The views of a scene show one set of named points, each view turned or mirrored, and shifted as a whole, with a little noise and some points left out.
In the rows, zero is written as 128.

Scene 1
View 1
(49): [ 91 131  75 131 140 168 179 165 119 166 154  76 128 151 168 128 142 148
 116  80  89 166 105 140]
(125): [136 162  95 132 142 127 139 114  62 144  78  97 158 114 171 141 109 184
  75  64  64 144 129 138]
(179): [144 158  93 122 140 140 144 115  66 144  95  96 159 125 181 122 125 183
  92  61  66 150 129 133]
(78): [103 158  63 114 124 162 219 212 131 169 168  90 140 129 132 165 113 142
  96  62  90 223  44 107]
(157): [115 124  87 139 154 148 128  95  71 157 104 100 151 139 189 116 140 188
  94  84  74 121 148 159]
(12): [132 141 141  71 115 174 118 110  91  96  94 149 167 147 184 147 129 152
 154 120 116 116 187 215]
(133): [122 163 124  84 111 164 155 157 108 110 107 117 151 136 160 164 113 134
 136  98 108 156 140 178]
(89): [ 62 105  82  97 125 191 187 188 153 155 180 140 139 153 138 180 130 131
 129 124 132 175  93 187]
(213): [112 106  82 101 140 177 150 122 100 159 150 150 169 147 170 134 146 183
 115 101 101 150 120 172]
(141): [106 132  81 148 153 154 150 123  89 165 123  61 130 150 193 101 150 167
 109  72  71 135 136 140]
(228): [ 95 127  80 124 141 156 162 146 104 158 131 116 145 133 155 157 122 165
  96  92  93 158 109 158]
(231): [112 142  67 134 145 144 173 148  90 171 128 100 149 122 153 146 119 176
  74  65  73 176  87 123]
(217): [114 123 109 106 135 173 131 111  94 135 121 115 151 157 192 118 149 162
 138 104 100 121 164 187]
(187): [115 140  76 117 137 156 172 152  99 160 136 113 155 129 155 148 122 169
  92  74  85 177  92 135]
View 2
(228): [159 146 130 123 126 103 128 143 138 157 115 132  94 106 139 135 122 110
 141 150 128 141 117 133]
(125): [155 150  89  96 159 133 162 148  98 183 123 124 142 112 185 121 123 119
 153 156 140 176 110 165]
(231): [169 153 117 118 131 113 138 174 143 170 111 107  91 104 169 135 106 106
 143 148 115 161  82 156]
(89): [154 140 171 165  87  59  86 128 182 125 123 160  54  93  92 142 111 105
 139 146 101 112 139  94]
(179): [145 147  80 102 142 127 144 153 104 171 130 114 140 108 180 110 116 128
 154 146 144 162 109 178]
(213): [130 141 114 126 105  81 112 129 123 152 114 138 106 103 125 123 132 126
 122 125 162 104 110 148]
(187): [156 150 115 130 119  96 127 160 144 163 120 124  95 100 157 128 105 110
 142 144 116 151  91 149]
(78): [178 152 136 165 101  77 108 193 199 150 132 119  53  86 164 135  67  93
 156 150  52 174  75 138]
(133): [131 137 107 146 125  81 122 110 127 145 160 180 138  96 142 107 110 122
 169 155 112 160 161 126]
(49): [162 141 127 132 106 120  95 162 159 131 128  98  74 103 137 123 100 121
 162 148 114 137 130 149]
(141): [157 139 103  97 128 156 110 158 121 140 124  77 103 114 149 113 116 138
 165 150 152 138 141 174]
(157): [145 141  98  85 142 143 134 136  94 161 113 104 129 118 150 119 139 134
 145 145 177 131 133 168]
View 3
(49): [182 106 137 159 113 151 138 131 189  77 109 176 123 146 110 136 110  72
 100  92  89  91 112 144]
(213): [142  93 146 150 123 147 146 113 149 110 112 130 124 105  98 170 126 118
 117  99  76 138  94 132]
(89): [148  89 152 129  84 137 189 112 175  91  96 163 143 100  55 100  77  93
  98 128  40  64  94 123]
(187): [183 105 153 165 114 165 144 123 150  80 152 158 135 133 108 137 136  84
 117  80  91 110 102 122]
(78): [215 103 158 175 102 175 181 121 161  44 168 186 172 138  91  85 116  43
  68  87  89  56 108 123]
(217): [151  82 122 136 127 141 138 143 170 123  83 127  82 132 127 173 117 143
 154  91  88 141  99 147]
(12): [154  53 122 114 121 143 175 157 144 143  92  97  71 123 126 151 113 195
 198  92  82 142  84 135]
(141): [179 114 126 163 129 151  98 140 191  92 102 168  93 164 140 174 134  86
 130  74 108 128 116 150]
(228): [169 109 153 149 104 153 134 122 159  90 134 159 123 131  98 138 126  93
 138  89  76 109  98 118]
(157): [159 115 139 155 125 150  92 130 163 108 118 147  91 146 130 187 148 110
 160  74  98 152 103 130]
View 4
(179): [135  55 108 136  91 166 124 156 130 176 106 131 122 167 125  92 128 111
  85 185 156 112 181 141]
(125): [135  67 110 131  97 170 117 167 144 173  99 108 115 171 119  91 125 111
  72 197 172 107 186 145]
(133): [161  85 110  77 137 133 148 190  93 170 101 162 112 103 148 154 103  99
  76 210 160 111 158 102]
(217): [160  85 100 139 116 110 138 165  95 171  73 171 163 123 127 129  98 113
  90 178 109  92 194 124]
(228): [157 101 121 128  84 129 111 180 120 141  82 137 125 105 139 110 123 105
 118 186 182 120 164 120]
(213): [155  84 106 145  79 132 116 194 102 135  74 172 156 108 134 108  97 116
 131 171 132 114 160 115]
(141): [151  80 120 160  85 111 125 115 120 178  89 140 139 137 135  94 152 103
 104 163 156 108 203 143]
(231): [143  80 126 135  64 155 104 164 136 144 101 125 107 129 141  84 147 104
 126 179 202 134 158 130]
(12): [162  83  86 101 154 126 153 206  83 176  74 176 159 124 123 161  61 116
  55 207  92  81 184 111]
(78): [153  80 146  95  55 142 114 157 113 134 130 154  71  76 182 103 171  85
 161 176 246 167 117  99]
(157): [146  83 106 162  91 133 118 154 128 168  73 131 154 154 114  95 118 116
  88 176 135  94 203 146]
(89): [181 131 132 105  86  87 117 196  83 114  72 179 129  28 169 146 116  96
 159 179 189 133 133  84]
View 5
(141): [137 117 162 114  89 118 175 169 122 169 156 123  72 179  47 127 186 164
 123 118 163 134 162 131]
(133): [ 43 158 142 157 128  97 144 109 144 137 142 119  78 162  89 125 162 142
 115 105 112 118 132  92]
(187): [ 96 112 155 134  77 142 175 130 120 122 129 137 115 159  72 146 154 130
 130 116 150  99 137 118]
(12): [ 50 216 141 157 131  61 141 135 151 134 157 112  72 156  76 114 174 203
  98 107  96 162 104  91]
(49): [113  80 154 126 107 124 176 115 111 157 136 126 102 169  57 138 175 144
 110 124 147 100 160 134]
(231): [108 106 157 132  62 153 183 143 123 123 132 148 113 170  66 149 154 120
 145 112 169 100 147 123]
(228): [ 93 122 147 147  87 120 179 116 128 127 137 145 120 172  62 147 164 154
 128 115 150 116 136 124]
(78): [ 82  38 152 137  95 166 175  81 107 129 107 135 128 157  85 155 143  74
 129 120 147  47 164 123]
(157): [126 165 159 125  71 112 176 183 133 143 159 136  84 176  48 131 178 186
 130 111 161 155 133 122]
(217): [ 99 170 152 133 113  81 160 150 128 147 154 114  81 158  57 121 182 203
  96 118 122 153 124 116]
(179): [107 158 164 121  63 137 163 189 133 133 149 128  69 165  71 128 160 137
 144 103 159 130 137 103]
(125): [ 97 169 157 136  55 139 167 185 148 130 154 144  71 179  71 131 159 132
 163  96 171 136 141 102]
(213): [105 144 156 133  90 107 174 133 111 113 132 128 130 142  59 141 164 191
  97 126 125 126 107 124]

Which points are out of place in each view (at most two, in the order of its rows)? Write - if all are in place.
view 1 | (89)
view 2 | -
view 3 | (157)
view 4 | (133)
view 5 | (12)
